A landscape with many peaks, sampled at points; each row gives a point and its height.
A climber steps from a point to the highest of its 2 nearest points, and stops where none of them is higher. Distance is the straight distance between rows; heights are no part of it.
gem: [-30  18  29 -11 -44  44  12  14 -27 -30 -20  -4 -29 -25  10 -24   2  28
 -17  -8 -43 -24 -21  20 -14  20 -30  37  -4]  height 661
zefer: [  9   5  19 -34  12 -18 -24 -15 -10   5  44  11  12  18  -6  10  -1 -29
  24  12  31  21   1 -11  -4 -19   8 -30  17]  height 362
nida: [  5  15   9  -4  -6 -30 -31   6  13  -4  22  28   2  -8  24  13  -5 -17
  34   0  13   6 -12   2  -9  -9 -52 -20  -7]  height 437
vof: [-13 -13  24   5  -3  27 -32  -3  -7   0  29  -6 -15 -18 -29  40   3 -21
   2  15  52 -29  12  -3 -17   6  34 -26  27]  height 546
labe: [  6 -35   4  78 -14 -34 -11   5   6   8 -16  13  -5 -37  13  32  26  -7
 -28 -46  -3   6 -10  26 -19  24  -7  13 -33]  height 30
kiba: [-29   4  16  15  -3  11 -40  30   4  18  34   5 -43 -36   8  35 -27 -13
  36  43   8 -54  23  15 -15   9 -32 -42  18]  height 592
mobo: [-25  11   4  31 -29  48  18   5   4 -29   2  10  -2  -8  24 -31   3  27
  -5 -23 -47  -7  -9  26  -1  19 -26  29  25]  height 607
Gedop: [ -4  -1 -11  -7   1  31  51  20 -24  -1 -67 -18 -17  -9   4 -30   5  32
   8  -6 -43 -23   8  -2  15   0 -17  52 -17]  height 647
motuv: [  2 -17  27  12  18  24 -51 -40 -16   3  21 -13 -28   1 -14  27   1 -27
  13  36  37 -22 -17 -18  15   7  50 -35  -1]  height 186
boba: [ 44  39  17 -31  -2 -38  34  40 -22   8 -86  -6  -7 -11  25 -13  11   0
 -20   0  -8   9   1 -14 -25  28 -35  24 -57]  height 692
Diboz: [ 16 -13  21  20  21 -23 -37 -20  35   4 -12  23   4 -12 -12  21  24 -23
  -3  -9  26   2 -24  -3 -14  12  13 -21 -13]  height 114
bifub: [-28  -7 -10  -8   8  38  57   2 -41 -19 -34 -43 -23   8  19 -72  15 -13
  12  13 -59  -4  28 -19  10  32   2  34  -6]  height 452
bagan: [-31  -5  -5   1 -50  35 -10  29 -34  -5   0 -18 -49 -31  -6  23 -24   1
  -5  18 -14 -39   6   9 -31  22 -40  20   5]  height 603
nol: [ 39  15   6 -16 -18 -51  18  25 -38   0 -30  10 -12   5  30  -2 -17  -3
  24   5 -20  34 -12   2 -24  -7 -56   9 -38]  height 731
zetu: [-15  17 -21  23   3  54  40   3  -4 -34   0 -20 -19   8  25 -67  10  -2
  -6  20 -55   6  32   8   5  60 -19  14  34]  height 329
Rami: [  7  30 -29 -38   9  13  37   5  30   1  23  -4  30  13 -17   3 -13  31
 -26  27   9  41  49   0  32  -3  21  14  20]  height 838
buge: [-17   5  33 -16   5 -56 -61 -23   8   6  11  16  13   7  10  -4   9 -15
   2 -20  28 -12 -51 -19  16 -41   2 -19 -18]  height 493
movon: [ 20 -17 -13 -33  11 -40  18 -18  -9  19  27   8  21  43 -17  14  -1 -31
  23  -1  21  37  17 -20 -18 -44   1 -11  21]  height 555
ren: [ 18   8  13 -18 -25 -49  -5  21 -32   2 -12  23 -16  -7  36   0 -24  -5
  24   4 -19  13 -23  13  -9 -32 -65  -3 -38]  height 671
Teb: [ 21  20 -23 -44   3  -9  34  -6   9  13  33 -10  48  26 -19   4 -10  14
 -27  18   9  50  33  -6  18  -8  15   3  22]  height 693
pog: [ -5  20 -34 -17  14  26  43  14  37  -7   6   2   3  12 -22 -12 -18  32
 -20  28   8  22  66   4  31  -4  21  25  19]  height 666
vufom: [  4  -4  -2 -19 -32 -56 -15  35 -27  14  -7  16 -10 -12  37  14 -35   4
  28  -5 -11  -5 -23  10   1 -59 -65  -4 -35]  height 619
sav: [-18   0 -12  -1 -19  34  -4  17   5  -4  14   6  -9 -12 -27  44  -5  -1
  -7  11  34 -20  33   6 -12  14  -7  10  31]  height 429
Lomo: [ -4  -5  -2  -8 -17 -58 -24   3   7   9  11  30  15   7  32  14  -5 -14
  29 -24  17   2 -21   6  -7 -46 -47  -8 -15]  height 494
Mitok: [ -2 -12  -9  46  16   6  17  11  30 -15  -1   2  38   4 -16 -48   8  26
  -6 -59 -21  -4 -19  21  -1  -4  34 -17  32]  height 275
telod: [ 27 -17 -10  66   1 -29   0   6  34  10 -26   9  18 -28   3  30  19   9
 -26 -39   5  11 -17  18 -12  22  -2   7 -29]  height 43
Mor: [-15  10  -6  38  -4  44  28   6  16 -30   4  13   6   3  18 -50   8  18
  -2 -24 -44   1  11  25  -1  28 -11   9  37]  height 488
dazut: [-14 -21  -6  14   6  33  11  -5  17  -5   9  10  25  -1 -28   0   2  24
 -16 -27   4  -4   4  15  -1 -13  45   5  35]  height 154
topez: [-63   5 -49 -26  -3  43  44   6  -2 -35  -5 -28 -46  12  14 -36 -17  14
  13  44  -4 -11  82   3  15  11  12  43 -33]  height 445
Nufi: [-32 -20  26   5 -22  43 -35 -11 -29  -7  40 -15  -1 -10 -17  27   8  -4
 -27  16  46 -27   7   8 -11  -2  54  -3  34]  height 655
dofa: [-14  -4 -13 -11 -28 -62 -25  17  -3  20  11  17  13  -7  25  32 -20  -1
  29 -15  18 -21 -17  -4   4 -64 -54  -9 -14]  height 547
tar: [ 11  20  17   3 -12 -21  36  51 -14   8 -99  -8 -19 -25  14 -12  27  15
 -44 -28  -5 -28  10  -2 -17  15 -13  51 -46]  height 626
Rigu: [ 19 -23 -28  16  40  23  32   5  25   7   7 -10  34   2 -39 -23 -11  32
  -6 -25 -10   9  -2   1  30 -15  56 -16  20]  height 25
loval: [ -2 -15   7 -30  11 -39 -43 -47 -20  21  15  -4   7  36  -6  -1  -4 -14
  26 -10  15  -3 -48 -32  23 -60  27 -15 -10]  height 406
Navon: [  5   7  28 -24  20  11 -41 -37 -20   9  53 -15 -12   3  -3  24  -7 -31
  16  44  36   0   5  -7  28  -4  43 -40   2]  height 215
risam: [ 33 -13  15  14  34 -47 -36 -28  33   9 -13  13  23   7  -9   0  25 -20
 -17 -15  10  21 -40  -7  -6  13  19 -24 -33]  height 91
ritub: [ 45  27  18 -24 -15 -53  27  34 -39   7 -58  12 -12   1  34 -12  -3  -5
  -1  -2 -16  33 -10  -6 -27   6 -42  11 -52]  height 799
Kepit: [ 18  -9   8 -28  17 -13 -17 -47 -20  11  42  -6  21  32  -7  12   2 -26
  15  16  13  38 -16 -18   6 -11  31 -26   2]  height 330
viga: [-64  -1 -27 -14  -9  49  45   2 -24 -30 -10 -24 -37  13  20 -48 -12  12
   9  28 -30  -9  51   4  15  22  -1  39  -7]  height 390
Dudi: [ 14 -12   0  51 -36  -3  15  13   1   1 -30   4  -9 -38   6  23  10  21
 -25 -32 -21  -7  -8  18 -20  10 -26  34 -16]  height 6
Dukos: [ 24   6 -11 -14  18  18   9  -7  25  17  11   4  40  -1 -34  28   5  12
 -19   3  19  23   7  -2  10  10  21  -3  17]  height 94
Fibif: [ 11 -33  11  25  19  21 -55 -59   5  -2  -7 -12 -24  10 -21  22   3 -23
  -9  27  14 -12 -42 -28  14  10  48 -21  -8]  height 159
fekev: [ 39   0  -2  41  14 -40  -7  -4  38  11 -11  23  28  -9  17  25  23 -11
  -4 -28   6  28 -21   9 -15  21 -25 -13 -33]  height 62
botet: [ -7  -1 -11  44  11  25  27  15  28 -21   8   4  31  11  -1 -55  10  14
  -2 -42 -34   1  -1  24  -9  13  19 -13  48]  height 359
novod: [ 28  -4 -16 -10  31  20  16 -11  27  19  16  -9  49  -1 -31   6  -5  29
 -18  -9   1  27  -6   1  31  -4  43 -12  11]  height 67
vugar: [-29  -2 -34  16   4  39  50  11  12 -21  -1  -4 -11  24   1 -45  -4   9
  -3   8 -22   7  58   7   8  11   8  20  47]  height 210
Bapo: [  2 -15  -5  -5   6  34  -1  -9  13   8  13   3  19  -8 -38  31   4  13
 -19   0  29   4  12   2   2  -4  41  -4  29]  height 118
fofum: [ -9   3  38  -7  18 -53 -77 -34  18   7 -10  18 -10   6  13 -14  12 -16
 -14 -10  21 -14 -61 -21  31 -28  17 -18 -28]  height 576
zolu: [-36  13 -47 -15   7  34  45  15  24 -23  -8  -7 -26  21   1 -20 -17  27
   4  39   6   2  79   5  23   8  15  36   0]  height 523
kise: [-34 -18  16  -1 -17  53 -15 -12 -18 -14  44  -5  14  -5 -18   8   1  13
 -30   8  26  -8   4  27  -1 -10  64   3  33]  height 550
Zevu: [-15  13  21  10 -28  38  32  12 -23 -22 -29  -3 -22 -10  20 -43   7  27
 -13 -20 -58 -19 -18  19  -7  15 -25  44   1]  height 780
fotap: [  2 -15   4 -22   9 -51 -19 -24   2  17  13  16  17  31  -5  10   0 -23
  35 -21  28   5 -22 -21   0 -66   3 -14  -1]  height 438
bakon: [-37  22  34 -31  -2 -32 -52   1   3  22  46   7   9   2  11  14 -14  -2
  26  10  34 -43 -16  -8  13 -31 -10 -45  11]  height 343
bifeg: [-29  10 -33  23   1  41  50  11   7 -31  10 -17  -5  24  12 -61   2  -3
 -19  20 -28  17  54   0  -3  39   2   8  51]  height 258
Zof: [-54   0 -38 -14 -26  52  26  15 -12 -21  -2  -5 -32   4   2  -8 -17  24
  -2  15 -11 -18  50  20   9  14  -8  43   7]  height 332
vuge: [ -3  10  23 -33  12 -14 -42 -40 -37   8  72 -19  -4  20  12  11 -13 -28
  26  34  29  -2   4 -11  31 -25  38 -43  -2]  height 240
Pamib: [ 17  12   7   6  -7   7  44  33 -14   6 -86 -18 -19 -12   4 -25  16  30
 -22 -25 -36 -24   2  -1   3  -2 -11  57 -26]  height 828
Letod: [ 49 -12   4  13  37 -35 -18 -27  34   9 -16  -6  36  17 -27   7  16  -7
 -34 -22   4  19 -55 -11  -5  14  33 -29 -30]  height 71
Faku: [ 56 -10 -13 -11  34 -27  -6 -30  17  15   7 -22  60  22 -26   1   8  -1
 -23 -15  -4  33 -45 -17   1  11  31 -25 -15]  height 49
nofak: [ 27 -15  -8 -14  15 -57   6 -18  10  20   2  21  31  41  -5   5  10 -22
  27 -26  18  29  -9 -14 -20 -47  -5 -15   4]  height 496
zezuz: [ 23 -19  15  54 -23 -14  -1  13  -9   5 -24  17 -31 -51   5  34   5  -5
 -17 -15  -8   0  -8  19 -25  14 -31  15 -32]  height 17
nifoz: [  5  12   6 -24  -1 -25 -21   7   5   3  31  24   6  11   6  18  -6 -25
  33   7  21  13   0   1 -17  -8 -30 -26  14]  height 399
Sul: [ 31  17 -12   2  -9  -5  11  13  -1   0 -18   8   0 -15   7  30  -7   4
  11  12 -10  19  -3   1 -14  28 -57  10 -15]  height 35
revu: [ -7  -3   6   4  -3  22 -23   6  11   3  15  12 -13 -20 -25  45  -1 -15
   4  13  38 -18  15  -2 -18  14   2 -12  23]  height 483
dodan: [-21  -5   0  16 -25  20 -26  33 -19   3  15  -5 -58 -38  -5  42 -25 -13
  24  35  -3 -42  10  11 -28  16 -38 -11  10]  height 732
gim: [-21  15  27 -43   2 -23 -35 -15 -25  20  68 -11   2  14   8   6 -17 -14
  29  16  33 -27   5  -5  25 -43  24 -46  11]  height 277
tesa: [ 29   2 -19  32 -16   9  25  17  13   6 -33   1   4 -23   0  31   8  28
  -7 -15 -18   1  -2   6  -8  15 -36  29 -10]  height 18
keniv: [-23  -7 -12 -21  21  37  56   9 -33   0 -56 -32 -26   2   3 -57  15  10
  23  -1 -48 -16  31 -19  21   8   0  46 -19]  height 530
vifu: [ 11  -6  29   2  21 -21 -71 -53  13  -1   1   8 -19  15   2 -10   2 -23
  -3  14   7  -6 -61 -30  30 -16  27 -25 -27]  height 712
Lete: [ 47  -6 -16 -15  25 -40  14 -25   8  15  15  -5  64  33 -20   4  13  -9
 -10 -21   4  42 -30 -18 -12  -4  17 -27   4]  height 33
sema: [ 18 -26  25  16  23  -2 -43 -35  23   0  -6   1  -9  -1 -29  19  18 -26
 -11   6  21  -5 -38 -16  -5  10  39 -25  -8]  height 136
nopo: [-26   1 -34  -8 -24  40  10  22   3  -5   3   1 -19  -6 -15  29 -13  20
   0  16  15 -13  41  12   0  19 -17  30  21]  height 376
Biba: [-18   9 -18   9   4  49  46   3 -27 -24 -21 -42 -17   5  25 -74  18  -5
   2  22 -66   1  17  -3  11  51  -9  25  11]  height 395
pumar: [  28   37    9  -16    5  -25   43   52   -6   14 -104  -15   -5  -20
   23  -15   27    8  -27  -20   -1  -18    7  -18   -6   29  -15   39
  -55]  height 572
katig: [ 39  10  -2  23   0 -28   3   1  18   3 -11  19  15 -18  22  26  11  -6
   3  -9  -1  28 -13   5 -16  18 -47  -3 -22]  height 48
zot: [ 24   1 -26 -44   1 -28  27 -10 -11  15  37  -5  33  34 -17  20  -3 -13
 -10  13  19  55  28 -17 -11 -18  11  -5  27]  height 611
bet: [-19   1  26   7 -59  23  -5  26 -39 -19 -11  -5 -37 -44   2   3  -6   8
 -32  -1 -24 -30 -18  12 -38  21 -40  34  -3]  height 559
Gog: [-21  26  30 -12   7  -8 -47   7  12   8  39  15 -13 -12   6  22 -18 -16
  34  23  27 -30   3  -2   3  -5 -12 -52  13]  height 416
Rak: [-19  12  21  11  -1  -5 -46  20  19   5  26  19 -27 -36  16  31 -23 -14
  36  21   7 -38   1   6  -1  -1 -42 -42   0]  height 495
von: [ -8 -22   7  27   5  22   6  -4  19 -16   6   3  36   5 -24 -30   5  28
 -22 -40 -13  -4 -27  21   2  -2  60 -12  30]  height 206
duvo: [-17 -10 -26  16  14  35  37  15  29  -6  -3  12  15   9 -19 -23  -7  27
  -1 -14  -8   2  38  13  14  -5  23  10  42]  height 149
punu: [  2 -16  -3 -18  14 -16 -46 -64 -15  11  28 -14   3  48   5  -3  -3 -28
  20  11   2  19 -46 -29  27 -27  33 -23 -11]  height 353

For each start below, name the point where the climber stops.
punu -> Rami
Lete -> Rami
Rigu -> Zevu
Zof -> Rami
nifoz -> ritub
Dudi -> fekev
nopo -> Nufi
duvo -> Pamib

Call two points neighbours if one is among the 2 nearest of the other. Go from one point of each pair to the other, from neighbour to neighbour, staying as high as possible. Name the lowest point that can't be avoided.
Rami and Pamib -> Kepit
Rami and Nufi -> Zof
Pamib and ritub -> pumar
Zevu and dodan -> bet
Rami and vifu -> loval
